Each row is a point on a landscape with many peaks, with its height.
From any point a climber steps to the highest of the 2 points nearest to it. It stops when none of these is higher. Distance is the straight distance between rows; heights are no part of it.
(469) height 456: [-0.72 -1.88  1.05 -2.65 -1.43  3.53 -0.49 -2.98  0.45  0.22 -0.44 -2.86
  1.45 -1.14  0.79  1.91 -0.46 -3.20  1.50 -0.86 -0.28 -0.58]
(583) height 380: [-0.27 -0.31  0.33 -0.04  1.35 -0.52 -0.84 -0.20  1.25 -1.04 -2.79 -0.24
 -0.09  0.25  3.92 -1.75 -1.56  2.85  0.94  0.81  2.47  0.96]
(850) height 419: [-1.16 -1.52  2.72  0.55 -0.84  1.26 -2.65 -0.67  0.38 -4.59 -0.79  1.13
 -2.05 -0.99 -0.15 -3.12  0.29  2.70 -0.07 -1.53 -2.00 -0.43]
(232) height 516: [-0.64 -1.15  1.61  0.82 -2.77  0.12 -2.63 -1.33 -1.09 -2.64 -3.62  0.16
 -0.66 -1.01  2.98  1.21 -1.16  1.38 -0.36 -0.28  0.54  0.54]
(1297) height 421: [-0.96  0.66  1.99  0.29  2.69  0.38  0.39 -0.54 -0.65  1.25 -0.49  1.29
 -1.52  1.21  1.12 -4.64  2.42  1.83 -1.00 -1.04 -1.70  3.14]
(691) height 6: [ 0.28  0.78 -2.81  0.53  0.47 -3.38  2.31  3.29  2.42  2.48  2.04 -0.08
 -0.44  0.16 -0.23  0.99 -1.44 -0.54  0.07  1.86  3.25 -1.98]
(950) height 643: [ 2.50  0.42  1.24 -1.32  3.06  2.00 -0.24  0.42 -1.43 -1.85  1.79  0.11
  0.63  1.54 -1.32 -2.30 -0.34 -0.04  0.76 -0.23 -1.15  1.05]
(366) height 235: [ 2.41 -0.57  3.81 -2.09 -0.51  0.92  0.47  1.45 -3.99  0.15  1.25 -1.23
  0.10 -0.63 -0.57  1.07 -0.71 -0.60 -1.65 -1.39 -0.84 -1.99]
(1196) height 159: [-0.81 -0.24  2.17  0.82 -1.81  0.63 -1.94 -0.39 -1.79 -0.35 -1.16  0.89
 -0.96 -3.02  0.66 -1.06  2.32  1.90 -2.04 -2.13 -1.74  1.01]
(1149) height 276: [ 1.29 -3.29  0.62 -2.39  0.21  2.80 -0.38 -2.12  0.29 -2.64  1.59 -1.39
  1.33  1.30 -1.62  0.33 -2.41 -3.86  1.87  1.47 -1.08 -2.23]
(535) height 411: [ 2.40  1.25 -1.58  2.07  1.80 -1.31  1.34 -0.08  1.20  0.60  0.72  3.89
  1.96  3.76 -1.93 -0.16 -2.07 -0.16  0.96  1.64  0.14  2.57]
(394) height 420: [ 2.60  0.76 -1.15  0.97  2.95  0.53 -0.25  0.86  0.97  1.15  1.58  2.53
  1.63  3.67 -2.67 -1.71 -0.41 -0.25  0.33  1.03 -0.09  2.28]
(566) height 294: [-2.72 -2.76  0.81 -1.83 -2.99  3.00 -0.37  2.09  2.41  0.53  1.88 -2.52
 -0.75 -2.85 -0.02  0.64  1.26  0.98  0.06 -3.23 -0.16 -3.43]
(76) height 204: [ 0.04 -1.77 -0.88 -1.66 -1.79  1.07  0.17  0.35 -0.67  0.43  1.26 -2.20
  1.67 -0.38 -0.54  2.74 -1.24 -2.70  1.13  0.82  0.51 -2.30]
(557) height 97: [-1.10  0.08 -4.07 -0.94 -1.87 -0.68 -0.52  1.72  1.67  1.65  0.36 -1.68
  2.06 -0.96  1.46  1.36  1.76  0.29  2.08  0.19  3.29  0.32]
(777) height 596: [ 2.16  0.93  2.34 -0.58  0.43 -0.70  0.53  0.42 -4.62 -0.06 -0.01 -0.01
 -0.11 -0.14  2.62  1.16 -1.48  1.02 -1.23 -0.19  0.74  0.10]
(504) height 657: [-0.18  0.32 -1.51  2.62 -2.83 -2.03 -3.00 -1.66 -1.45 -2.16 -3.91  0.69
  0.39  0.21  0.84  2.03  0.58 -0.11 -0.03 -0.10 -0.46  1.98]
(969) height 549: [-0.99 -0.35 -2.70  0.73  0.78 -1.68 -0.41 -0.39  2.90 -1.03 -1.00  2.04
 -0.43  2.33 -1.53 -0.16 -2.43 -1.10  0.86  1.45 -1.40 -1.86]
(309) height 561: [ 1.42 -0.22  3.68  0.64 -1.56 -0.68 -0.61  0.94 -4.58 -0.98 -1.19  0.20
 -1.86 -0.74  2.63  1.53 -2.85  2.00 -1.67 -0.35  1.20 -0.87]
(53) height 632: [ 2.11  0.68 -2.03  1.35 -0.42 -2.01 -0.01  1.94 -0.33  1.80  2.63  2.33
  0.98  2.16 -4.25  0.92 -0.10 -0.47 -0.66  0.91  0.64  0.02]
(387) height 608: [ 1.92  0.89  2.93  1.74  1.59 -1.05 -0.28  0.72 -3.66 -0.11  0.23  2.23
 -1.34  1.83  0.25 -1.76 -1.29  1.11 -0.34 -0.25 -1.91 -1.41]
(634) height 297: [-0.34  0.34  0.48  0.26  1.22 -2.07  0.44  1.61  2.40  1.36  0.04  0.24
 -1.32 -0.16  1.56 -2.64  0.23  2.13 -0.64 -0.02  1.99 -1.18]
(861) height 227: [ 1.60 -1.19  2.31 -1.93 -1.08 -0.30  1.30  2.65 -2.32  0.22  2.38 -1.50
  0.05 -1.13  0.06  2.15 -1.23 -0.62 -0.96 -0.21  0.50 -3.13]
(824) height 4: [-1.88  1.71 -2.83  0.20  1.24 -2.06  3.09  1.15  4.12  2.45  0.58 -0.25
 -0.16 -1.50  1.94  0.43 -0.08  0.89  0.62  0.95  3.25 -0.73]
(1332) height 409: [-2.10  0.49  1.46 -0.45 -1.55  0.76  0.83 -1.40 -0.46 -0.40 -0.95 -0.85
 -0.53 -2.71  0.75  1.65  0.82 -0.27 -1.39 -1.52 -1.10 -1.21]
(376) height 26: [-1.53  1.06 -1.88 -0.93 -0.36 -1.05  2.78  1.56  3.69  2.89  1.08 -1.71
  0.12 -1.88  1.56 -0.22  2.32  0.62  0.94 -0.65  2.89 -0.79]
(522) height 512: [-2.39 -2.23  0.60 -0.23 -0.69  0.72  1.35 -4.71  1.97 -0.14  0.00 -0.17
 -0.35 -2.17  2.86  2.76 -3.11 -2.56  1.44  0.61 -0.57 -0.69]
(294) height 361: [-1.11  0.26 -3.53  1.68 -1.99 -0.94  2.13 -0.23  0.62  0.35  0.13 -0.66
  0.15 -0.32 -1.45  6.50 -0.04 -3.00  1.11  1.93  0.47 -0.62]
(658) height 217: [-0.51 -1.80  1.23 -0.73 -2.30 -0.12  0.78  0.60 -1.54  0.19  0.30 -1.08
  0.37 -1.89  1.14  3.08 -1.73 -1.61 -0.62  0.46  0.87 -2.66]
(779) height 435: [ 1.66 -0.11 -1.34 -0.57  1.78  0.82 -1.09  0.55  0.82 -0.08  2.16  1.21
  0.91  2.10 -3.59 -2.39  1.28 -0.71  0.63  0.28 -0.93  0.95]
(32) height 464: [-1.60 -0.23 -0.63  0.43 -0.28  0.47 -1.86 -4.21  1.10 -2.81 -3.59  0.75
  0.73  0.95  2.29  1.09 -0.32 -1.61  0.51 -0.34 -1.85  1.96]
(1093) height 301: [-2.05 -0.71  0.12 -1.56  0.44  1.30 -1.08 -0.57  2.42 -0.35 -1.44 -0.47
 -0.16 -1.99  1.90 -2.18  1.67  1.63  0.40 -0.83 -1.08  1.44]
(1016) height 498: [-1.76  0.54 -1.25  0.59  0.28 -1.10 -0.63 -1.69  2.28 -0.83 -1.67  1.55
 -0.82  0.30 -1.22  0.02 -0.57 -0.58 -0.37 -0.54 -2.66 -1.72]
(220) height 246: [-1.61 -0.94  1.21 -0.67  0.11  1.14 -0.55  1.70  3.70 -0.98 -0.57 -1.07
 -1.64 -1.80  3.86 -2.97 -0.13  3.20  0.23 -1.42  1.91 -0.03]
(486) height 434: [-0.16 -0.79  0.79  1.03  0.18 -0.38 -2.23 -1.75 -0.48 -2.15 -3.95  0.58
 -0.77 -0.24  3.70 -0.34 -2.36  2.31  0.56  0.83  1.47  1.53]
(622) height 12: [ 0.00  1.03 -3.22  1.15  0.86 -2.40  0.55  2.20  2.70  2.82  2.22  1.28
  0.76  1.10 -1.39 -0.28 -0.01  0.07 -0.12  1.52  2.74 -0.12]
(1062) height 390: [-0.95  0.35 -2.99  1.24 -2.04 -0.01  0.73 -2.11  0.95 -0.06 -0.73 -0.16
  1.00  0.37 -3.33  5.26 -0.22 -3.70  0.25  0.39 -1.38  0.49]
(170) height 517: [-1.04  0.80  0.76 -2.30  1.73  2.01  1.87 -1.99  2.20  0.87  0.62 -1.17
 -0.36 -0.31 -1.78 -0.48 -0.99 -1.49 -0.67 -1.04 -2.68 -1.98]
(956) height 526: [ 1.21 -1.17  3.79  0.44 -0.90  0.47 -1.88  0.09 -4.12 -3.40 -0.79  0.51
 -1.37 -0.26  1.41 -0.18 -1.25  1.94 -1.06 -0.64 -0.44 -0.93]
(660) height 293: [-1.86  0.26 -0.72  1.60 -3.34 -1.12  1.48 -0.92 -1.54 -0.23 -0.72 -1.20
 -0.39 -2.18  0.22  5.99  1.17 -2.05  0.19 -0.02 -0.23 -2.00]
(1019) height 468: [-1.34 -1.47 -2.45  2.11 -4.57 -1.62 -3.51 -0.34  0.03 -2.03 -3.73  0.59
  0.48 -0.63  1.24  2.01  0.59 -0.04  0.94  0.07 -0.14  0.19]
(810) height 349: [-0.09 -0.59  0.30 -0.76  2.05 -0.77  0.36  1.68  4.01 -0.23  1.71 -0.50
 -0.88  0.09  0.95 -4.57  1.04  1.68  0.49  0.01  1.04 -1.32]
(985) height 580: [ 0.84 -0.51 -3.45  1.12  0.68 -0.86 -0.41  0.11  3.64 -0.64  0.72  2.83
  1.03  2.96 -3.75  0.53 -2.09 -1.25  1.09  2.32 -0.81  0.15]
(931) height 429: [ 1.17  1.02  0.01 -1.28  1.27  0.34  0.29  0.93 -0.25  1.06  1.60 -0.70
  0.80 -0.46 -0.62 -0.39  0.82 -0.66 -0.47 -0.77  0.06  0.39]
(218) height 125: [ 0.39  0.56  1.77  0.84 -0.24 -0.37 -1.54 -0.30 -3.08  0.07 -1.09  1.20
 -0.48 -0.80  1.79 -1.78  1.83  1.85 -1.16 -0.66 -0.84  2.28]
(918) height 441: [-1.67  1.22 -1.72  1.67 -0.61 -1.09  0.10 -2.19  1.52  0.38 -0.86  1.52
 -0.84 -0.33 -2.68  0.15  1.84 -0.94 -0.39 -1.50 -3.56 -0.32]
(676) height 388: [ 0.10 -0.38 -0.90  0.43  2.18 -1.24 -0.26  1.72  2.88 -0.42  0.92  0.18
 -0.67  2.60 -0.51 -4.97  1.09  1.54  0.79  1.33  1.75  0.14]
(768) height 249: [ 3.35  0.29  0.85 -1.24 -0.99  1.63 -1.70  0.41 -5.58 -0.85  0.07 -0.96
  2.13 -0.18 -0.95  2.09  0.48 -1.76 -0.82  0.04 -0.90  1.42]
(984) height 185: [ 1.26 -0.99  1.20  0.33  0.64 -0.26 -0.47  2.18 -1.94 -1.31  2.87 -0.41
 -0.59  1.70 -3.27 -4.95  1.95  0.76 -0.24  0.01 -0.51 -0.70]
(416) height 551: [ 1.01  0.76  1.64 -0.26  2.69  0.79 -0.15 -1.43 -1.12 -1.21 -1.61  1.56
 -0.40  1.14  1.71 -1.78 -1.71  0.93  0.60 -0.09 -1.52  0.73]
(399) height 623: [ 0.25 -2.26  1.60 -0.94 -2.23  1.37 -2.46 -0.36 -2.14 -3.25 -1.72 -1.16
  0.72 -0.57  2.66  1.22 -1.09 -0.28  0.26  0.04  0.58  0.09]
(45) height 583: [ 1.08  0.97  2.11  0.76  0.88 -1.56  1.41  0.82 -2.93  0.97  0.62  1.46
 -1.67  0.08  0.17 -0.06 -1.47  0.82 -1.42 -1.23 -1.08 -2.37]
(598) height 489: [-0.75  1.12 -0.10 -2.65  1.61  2.48  0.78 -1.06  3.48  0.98  0.95 -2.05
  0.74 -0.10 -3.64 -0.68  0.34 -2.22  0.86 -0.58 -2.35  0.20]
(937) height 432: [-0.16  0.35 -2.74 -0.01 -2.02  0.68 -0.77 -0.24  0.81  0.56 -0.05 -0.53
  1.71 -0.23 -2.66  2.68  0.81 -2.51  0.80  0.15 -0.90 -0.78]
(1130) height 716: [ 0.36 -1.00  2.45 -1.83 -1.09  2.64 -0.98 -0.53 -2.01 -1.08 -0.64 -1.47
  1.03 -1.46  1.85  1.17 -0.24 -0.16 -0.41 -1.14 -0.29 -0.12]
(1303) height 387: [ 0.52  0.56  0.32  1.98  1.21 -1.65  0.69 -1.42 -2.44 -0.39 -3.37  1.54
 -1.61  2.06  2.80  0.63 -4.29  1.00  0.13  1.90  0.46  0.44]
(7) height 452: [ 1.97 -0.40 -0.69 -0.38  1.83  0.47 -0.54  2.26  1.01  0.22  2.15 -0.31
  0.88  2.58 -1.63 -3.78  2.96 -0.07 -0.67  1.61  2.22  2.43]
(974) height 242: [ 3.05  0.48  1.97 -1.76  0.15  1.71 -0.69  0.96 -4.92  0.32  1.59 -0.95
  0.68 -0.08 -2.43  1.03  0.21 -1.79 -1.19 -1.27 -2.07 -0.95]
(29) height 503: [-1.23 -1.20  0.49  1.04 -0.16 -0.35 -0.54 -4.47  0.41 -2.23 -2.61  0.53
 -0.19  1.11  2.51  2.07 -2.80 -2.20  0.27  0.74 -1.63  0.69]
(947) height 618: [ 2.30  0.71  0.52 -2.68  3.27  3.41  0.06 -0.85 -0.04  0.00  0.32 -1.42
  1.39  1.06 -0.57 -1.16 -0.40 -1.29  0.65 -0.34 -1.37  2.66]
(115) height 331: [-1.66  0.64 -2.47  1.72 -1.83 -2.51  0.74 -0.67 -0.03  0.18 -0.90  0.28
 -0.28 -0.81 -0.02  4.06 -0.66 -1.85  0.08  0.87 -0.06 -1.75]
(1074) height 454: [-0.50 -1.40  2.66  2.06 -0.48  0.21 -2.07  0.03 -1.07 -3.63 -0.34  0.32
 -2.47 -0.43 -0.76 -4.85 -0.16  4.51 -0.06 -1.39 -0.64 -0.37]
(973) height 266: [-0.35 -0.48  1.47 -0.10  0.70 -1.42  0.80  1.82  1.31  0.49 -0.28 -0.65
 -1.61 -1.21  3.34 -1.10 -1.64  2.58 -0.89 -0.04  3.32 -1.34]
(279) height 458: [-1.24  0.32  0.97 -1.33 -0.88  2.13  0.57 -2.86 -0.23 -0.12 -0.88 -1.07
  0.80 -1.13 -0.15  2.02  0.20 -1.95 -0.05 -0.69 -1.82 -0.50]
(423) height 196: [-0.45 -1.02  2.22 -0.12  0.95 -0.29 -0.92  1.63 -1.44  0.20  1.74  0.35
 -1.42  0.84 -2.98 -4.60  4.27  1.12 -1.20 -0.65 -1.57  0.82]
(820) height 219: [-0.72 -1.13  2.23 -0.27  0.88  0.48 -0.34  0.43 -0.52  0.03  0.30  0.26
 -1.49 -1.06 -0.43 -4.03  2.75  1.77 -1.06 -1.66 -1.81  1.38]
(914) height 406: [ 1.05  0.32  0.36 -1.02  1.91  0.01  0.62  1.36  0.82  2.09  1.44 -1.17
  0.29  0.62 -0.02 -3.09  2.85  0.12 -0.95  0.08  0.98  2.33]
(253) height 415: [ 0.46 -0.23 -0.95  0.75  1.67 -1.56 -0.87  1.09  1.23  0.24  1.87  1.20
 -0.68  2.35 -2.36 -3.00  0.57  0.87 -0.04  1.00  0.20 -0.40]
(904) height 531: [ 0.18  1.96  0.34  0.63 -0.07 -2.28  2.70  0.87 -1.89  2.00  1.60 -0.17
 -1.14 -1.99 -1.44  2.63  0.68  0.00 -1.28 -0.40 -0.18 -2.19]
(770) height 490: [-1.24  1.10  0.76 -1.64  0.68  2.30  2.38 -3.05  1.53  1.42  0.38 -2.01
  0.09 -1.72 -1.45  2.16 -0.64 -2.59  0.14 -0.22 -1.07 -1.24]
(1263) height 363: [-2.44 -1.11  3.27 -1.29 -1.39  2.55  0.70 -0.63  0.57  0.36  0.40 -1.53
 -1.24 -3.26  0.54  0.67  0.25  0.21 -1.63 -2.72 -1.59 -2.02]
(1160) height 1: [-1.22  0.66 -1.95 -0.19  1.63 -3.19  4.49  2.48  3.58  2.31  1.87 -0.54
 -1.28 -0.40  1.46  1.07 -1.79  0.52  0.20  1.54  3.05 -2.84]
(250) height 486: [-0.62 -3.27  1.09 -1.83 -1.23  1.99  1.15 -3.37  0.85  0.61  0.54 -2.18
  1.03 -2.07  2.52  2.77 -2.11 -3.06  1.68  0.46 -0.03 -0.48]
(1310) height 107: [ 1.28  1.05 -2.21 -1.23  0.00  0.29  2.00  2.03  1.31  2.48  0.93 -2.69
  1.89 -1.04  2.92  0.94  1.73 -0.44  1.66  0.19  4.75  1.81]
(267) height 604: [ 1.97 -0.52 -3.22  1.28 -0.31 -1.40 -1.30  1.50  1.17 -0.21  1.81  2.32
  1.08  2.45 -5.00  0.44  0.15 -1.40 -0.01  1.22 -1.08 -0.82]
(857) height 102: [ 0.14  1.47  1.11 -0.01  1.24 -0.33  0.42 -0.23 -2.33  1.49 -0.03  0.51
  0.18 -0.58  1.73 -1.76  2.31  1.20 -1.27 -0.63  1.21  4.05]
(963) height 64: [-0.74  1.08 -2.46 -0.76  0.29 -0.07  2.31  1.56  3.53  3.03  1.44 -2.26
  0.78 -0.80  2.57 -1.22  3.34  0.34  1.36  0.45  3.83  2.00]
(1319) height 625: [ 2.42  0.21  2.15  0.54  1.56  0.46 -0.85  0.27 -3.27 -2.18  0.69  1.18
 -0.03  2.03 -0.85 -2.67 -0.92  0.79  1.17 -0.33 -1.33 -0.46]
(284) height 274: [ 1.61  1.25 -1.16  1.81 -0.58 -1.00 -1.37  0.30 -3.35  0.62 -0.46  1.66
  1.02  1.23 -0.28  0.56  0.87  0.02 -0.64  0.82  0.60  2.58]
(827) height 250: [-1.19 -1.88  1.79 -1.55  0.94  1.50 -0.90  0.32  1.72 -1.08  0.17 -0.63
 -0.76 -1.23  0.68 -4.67  2.92  1.77  0.79 -1.31 -1.03  2.45]
(1258) height 524: [ 1.03  0.68  0.16  1.23  0.68 -0.29 -0.46 -1.37 -1.50 -0.75 -1.32  2.18
 -0.51  2.04 -0.30 -0.29 -0.91 -0.37 -0.14  0.03 -2.47 -0.09]
(1161) height 303: [-0.11  1.54 -1.03  1.90  0.02 -2.29 -0.65  0.69 -1.87  2.00 -0.48  1.31
 -0.54  0.76  0.02 -1.08  1.22  1.41 -1.23  1.46  1.99  1.45]
(445) height 330: [-2.52 -1.39  1.71 -1.51 -1.96  1.78  2.08  0.55  1.88  1.32  1.45 -2.10
 -0.32 -2.81 -0.01  1.73  0.00 -0.06 -0.41 -2.03 -0.16 -3.76]
(697) height 505: [ 1.34  2.16 -1.23  0.97 -0.20 -0.90  1.79  0.40 -1.34  1.83  1.73  0.47
 -0.17 -0.41 -3.18  3.13  0.75 -1.28 -0.97  0.20 -0.09 -0.10]
(552) height 601: [-1.83  2.36 -0.88  0.59  2.59 -0.51  2.56 -3.20  1.80  0.24 -1.72  1.57
 -1.09  0.20  1.71  0.87 -1.57  0.21  0.31  0.39 -0.35  0.39]
(953) height 493: [ 0.86 -0.99  2.85  1.57 -0.93 -0.91 -2.16  0.95 -3.17 -2.26 -0.49  0.71
 -1.78 -0.52  0.13 -2.43 -0.42  3.59 -0.52 -0.36  0.43 -0.64]
(427) height 473: [ 1.50  1.42 -1.89 -0.29 -1.15  0.56 -0.25  0.54 -0.28  1.83  1.42 -0.85
  1.79 -0.27 -3.64  2.39  1.43 -1.77 -0.06  0.12 -0.03  1.02]
(184) height 547: [-1.04  2.07  0.33 -1.81  2.83  2.62  2.11 -3.08  1.74  0.44 -0.91 -0.52
  0.37 -0.22  0.20 -0.56 -1.00 -0.99  0.06 -0.55 -1.94  0.52]
(43) height 178: [ 0.23 -1.85  0.44  0.14 -1.07 -0.35 -1.98  1.72 -1.47 -1.42  2.99  0.00
  0.36  0.45 -4.99 -3.08  2.51  0.07  0.24 -0.42 -2.27 -1.79]
(644) height 342: [-0.46  1.16  0.04  2.51  0.69 -3.28 -0.21 -0.36 -0.16  0.93 -1.56  1.83
 -1.59  0.89  0.86 -1.55 -0.43  2.33 -0.31  0.69  1.03  0.15]
(181) height 309: [ 0.48 -1.62  0.18 -0.42 -1.65 -0.91 -2.43  1.83 -0.31 -2.10 -0.26 -0.34
  0.51 -0.64  0.34 -0.15 -0.26  0.98  0.79  0.63  1.35 -1.67]
(604) height 254: [-1.50  1.56 -0.67 -0.17 -2.25  0.74  1.36 -1.06 -0.75  0.94 -0.60 -1.92
  0.38 -2.44 -0.67  4.48  2.72 -1.36  0.80 -0.57 -0.44 -0.62]
(22) height 203: [-1.31 -1.78  1.73  0.39 -2.70  1.09 -2.19  0.85 -0.23 -1.79 -0.59 -0.13
 -0.91 -2.16  0.66  0.18  0.71  1.21 -1.11 -1.72 -1.10 -0.98]
(899) height 402: [ 1.64  1.26 -3.04  2.07  0.91 -1.95  0.72 -0.34  0.36  0.35 -1.01  2.91
  0.64  3.10 -0.59  1.79 -3.28 -0.32  1.05  2.82  1.22  2.84]
(114) height 453: [-1.31 -1.18 -0.63  0.91 -2.62 -0.50 -0.89 -2.48 -0.50 -1.73 -2.09 -0.19
  0.56 -0.34  2.16  3.56 -1.50 -2.08 -0.05 -0.18 -0.64  0.07]
(485) height 588: [ 0.56  1.30 -2.36  2.33 -0.88 -2.57  0.01  2.73 -1.13  2.76  1.87  2.08
  0.85  2.74 -2.61  0.56  1.29  0.35 -1.63  2.23  3.02  1.17]
(687) height 461: [ 0.01  0.35 -0.97 -1.31  1.44  1.70 -0.22  0.09  1.54  0.45  0.72 -0.51
  0.61 -0.18 -1.89 -1.55  1.37 -0.67  0.18 -0.52 -2.06  0.57]
(316) height 245: [-1.73 -1.84  1.32 -1.04 -3.55  1.66 -1.46  1.85 -0.03 -0.05  1.08 -1.41
 -0.52 -2.90  0.02  0.50  2.45  0.86 -0.84 -2.72 -0.81 -1.54]
(19) height 282: [ 1.16 -1.32 -0.05 -1.53  0.59  1.84 -1.11 -1.35 -0.71 -2.89 -0.06 -0.39
  1.25  1.87 -0.89  0.10 -2.24 -1.86  1.13  1.61 -1.18 -0.87]
(3) height 509: [-0.48  0.59 -2.10  0.72 -2.03 -0.20 -1.23 -1.30 -1.05 -1.22 -2.11  0.35
  1.13  0.10  0.27  2.89  0.31 -2.14 -0.13  0.07 -0.30  1.39]
(466) height 597: [-0.32  1.03  2.72 -1.55  3.18  1.03  1.14 -1.73  0.51 -0.61 -1.23  0.37
 -0.36 -0.04  3.66 -2.11 -1.89  1.89 -0.39 -0.87 -0.14  1.00]
(775) height 582: [ 0.53  1.50  0.68 -2.48  4.19  2.70  1.62 -1.71  1.61  0.48 -0.59 -0.56
  0.31  0.18  1.02 -2.47 -0.39 -0.23  0.27 -1.09 -1.58  3.11]
(783) height 289: [ 0.76 -1.47  0.11 -0.56  0.26 -0.51 -1.36  0.64 -1.43 -2.80  0.19  0.32
 -0.20  1.06 -0.38 -0.47 -1.87 -0.24  0.72  1.58 -0.51 -2.23]
(1011) height 637: [ 1.10  0.55  2.73 -1.88  0.75  1.11  1.11  0.07 -2.44  0.18  0.19 -1.55
  0.71 -1.67  2.31  1.25 -0.86 -0.13 -1.50 -0.99  0.38  0.46]
(140) height 259: [ 3.24  0.11 -0.04  0.70 -0.81  0.56 -2.24  0.33 -3.84 -0.66  0.43  0.60
  1.18  1.37 -2.02  0.54  1.17 -1.24 -0.65  0.40 -0.95  1.76]
(168) height 356: [-1.06 -2.34 -0.88  0.82 -3.46 -1.13 -2.38  0.78  0.26 -1.88 -2.40 -0.39
  0.12 -0.64  1.50  1.79 -1.18  0.71  1.03  0.87  0.96 -1.84]
(831) height 556: [-0.18  0.96  2.06  0.76  0.19 -2.32  3.09  0.86 -2.15  1.80  1.45  0.73
 -2.17 -0.74 -1.80  1.63 -1.30  0.16 -2.26 -0.93 -1.78 -4.13]
(326) height 190: [-0.13 -0.98 -1.89 -2.18 -4.16  1.12  0.29  1.50 -1.67  1.86  1.23 -3.40
  1.96 -1.57 -1.01  4.27  0.28 -2.57  1.69 -0.01  1.42 -2.37]
(428) height 205: [-0.93 -1.47  2.52 -0.98  0.66  0.86 -1.02  1.32  2.08 -1.70  0.21 -0.77
 -1.56 -1.49  2.10 -4.46  1.60  3.70  0.02 -1.37  1.48  1.46]
(1234) height 534: [ 1.78 -0.03 -1.84  0.50 -0.22 -1.35 -0.63  4.05 -0.50  2.02  2.78  0.04
  1.38  2.76 -2.15 -1.26  2.17 -0.47 -1.44  1.89  3.80  0.84]
(1284) height 457: [-0.08  1.86  2.51  0.80  3.18  1.23  0.97 -1.62 -0.91  0.79 -0.31  1.84
 -1.23  0.35  0.31 -3.62  0.80  1.34 -0.58 -1.56 -4.00  1.87]
(415) height 369: [-2.10 -0.98  0.92  0.48 -0.39  0.50 -1.81 -1.46  2.31 -2.13 -2.21  0.72
 -1.71 -1.01  0.68 -2.30  0.65  2.34  0.08 -1.08 -1.99 -0.31]
(226) height 488: [ 1.53 -1.02 -1.93  0.21  0.02  0.01 -0.43  4.13  1.41  1.05  3.62 -1.34
  1.31  2.79 -3.57 -3.13  3.70 -0.48 -0.33  1.59  2.51  1.02]
(280) height 688: [-1.54  2.55  1.06 -0.85  3.06  0.37  2.74 -2.55  1.92  0.68 -1.32  0.33
 -0.64 -0.63  4.04 -0.58 -0.93  1.23  0.29 -0.63  0.60  1.52]
(175) height 317: [-1.37 -1.19  1.97 -0.28  1.34  0.44  0.20  0.31  3.19 -1.26 -1.72 -1.07
 -1.75 -0.56  4.70 -1.69 -2.45  3.18  0.04  0.31  3.16 -0.56]
(1015) height 373: [ 0.62 -0.19  0.48  2.50  1.19 -2.35 -0.67 -0.73 -0.65 -0.84 -3.61  1.69
 -1.55  1.75  1.41 -1.40 -2.67  2.42  0.10  1.55 -0.17 -0.11]
(480) height 394: [ 1.58  0.96 -1.55  2.64  1.48 -1.91  0.75 -1.27 -1.42 -0.31 -2.12  2.21
 -0.68  3.43  0.94  1.91 -4.78 -0.49  1.28  2.52 -0.32  1.74]
(966) height 552: [-2.75  0.24 -0.05  0.35  0.64 -0.11  1.95 -4.07  1.97 -0.43 -1.41  0.64
 -0.76 -1.01  2.30  1.85 -1.66 -1.24  0.20  0.60 -0.57 -0.78]
(1192) height 499: [ 0.53  2.08 -0.29  1.97  1.31  0.54  0.48 -1.99 -0.87  0.31 -0.53  2.11
 -0.39  1.66 -2.34  0.15  0.49 -0.65 -0.97 -1.14 -3.38  1.42]
(628) height 52: [-1.27  0.29 -5.28  0.71 -1.80 -1.79 -0.60  2.43  3.33  2.20  0.70 -0.11
  1.65 -0.11 -0.58  0.47  1.85  0.00  1.31  0.81  3.21 -0.13]
(1022) height 478: [ 1.29  1.78  1.14  0.28  2.83  2.02  0.54 -1.45 -1.54  1.21 -0.02  1.57
  0.09  1.30 -1.47 -1.75  0.32 -0.11 -0.48 -1.18 -3.18  2.66]
(804) height 23: [-1.74  1.45 -4.62  1.88 -0.35 -1.92 -0.30  0.77  3.32  1.99  0.66  1.83
  1.09  1.12 -2.21  0.07  1.49 -0.03  0.11  1.94  2.55  1.65]
(789) height 173: [ 1.26  0.53 -3.06 -2.00 -2.26  0.76  1.51  2.38 -0.67  2.51  1.52 -3.05
  2.33 -1.19 -1.90  4.70  0.98 -2.17  1.64  0.38  2.67 -0.19]
(229) height 144: [ 0.43  0.61 -3.53 -1.90 -1.65  0.85  1.12  2.23  0.32  2.87  1.32 -3.04
  2.60 -1.50  0.92  2.83  2.35 -0.60  2.00 -0.36  3.63  0.92]

For each start below, name the point where the climber stops.
(660) | (950)
(1093) | (1130)
(1297) | (280)

Call two points neighbours if one is among the 2 nearest of the other. Go from one point of each pair to the other, from neighbour to neighbour, staying as high as possible. Name the lowest point that can't be avoided.
(827) and (29) | (76)
(280) and (950) | (469)
(280) and (53) | (918)
(779) and (1130) | (973)
(504) and (29) | (114)
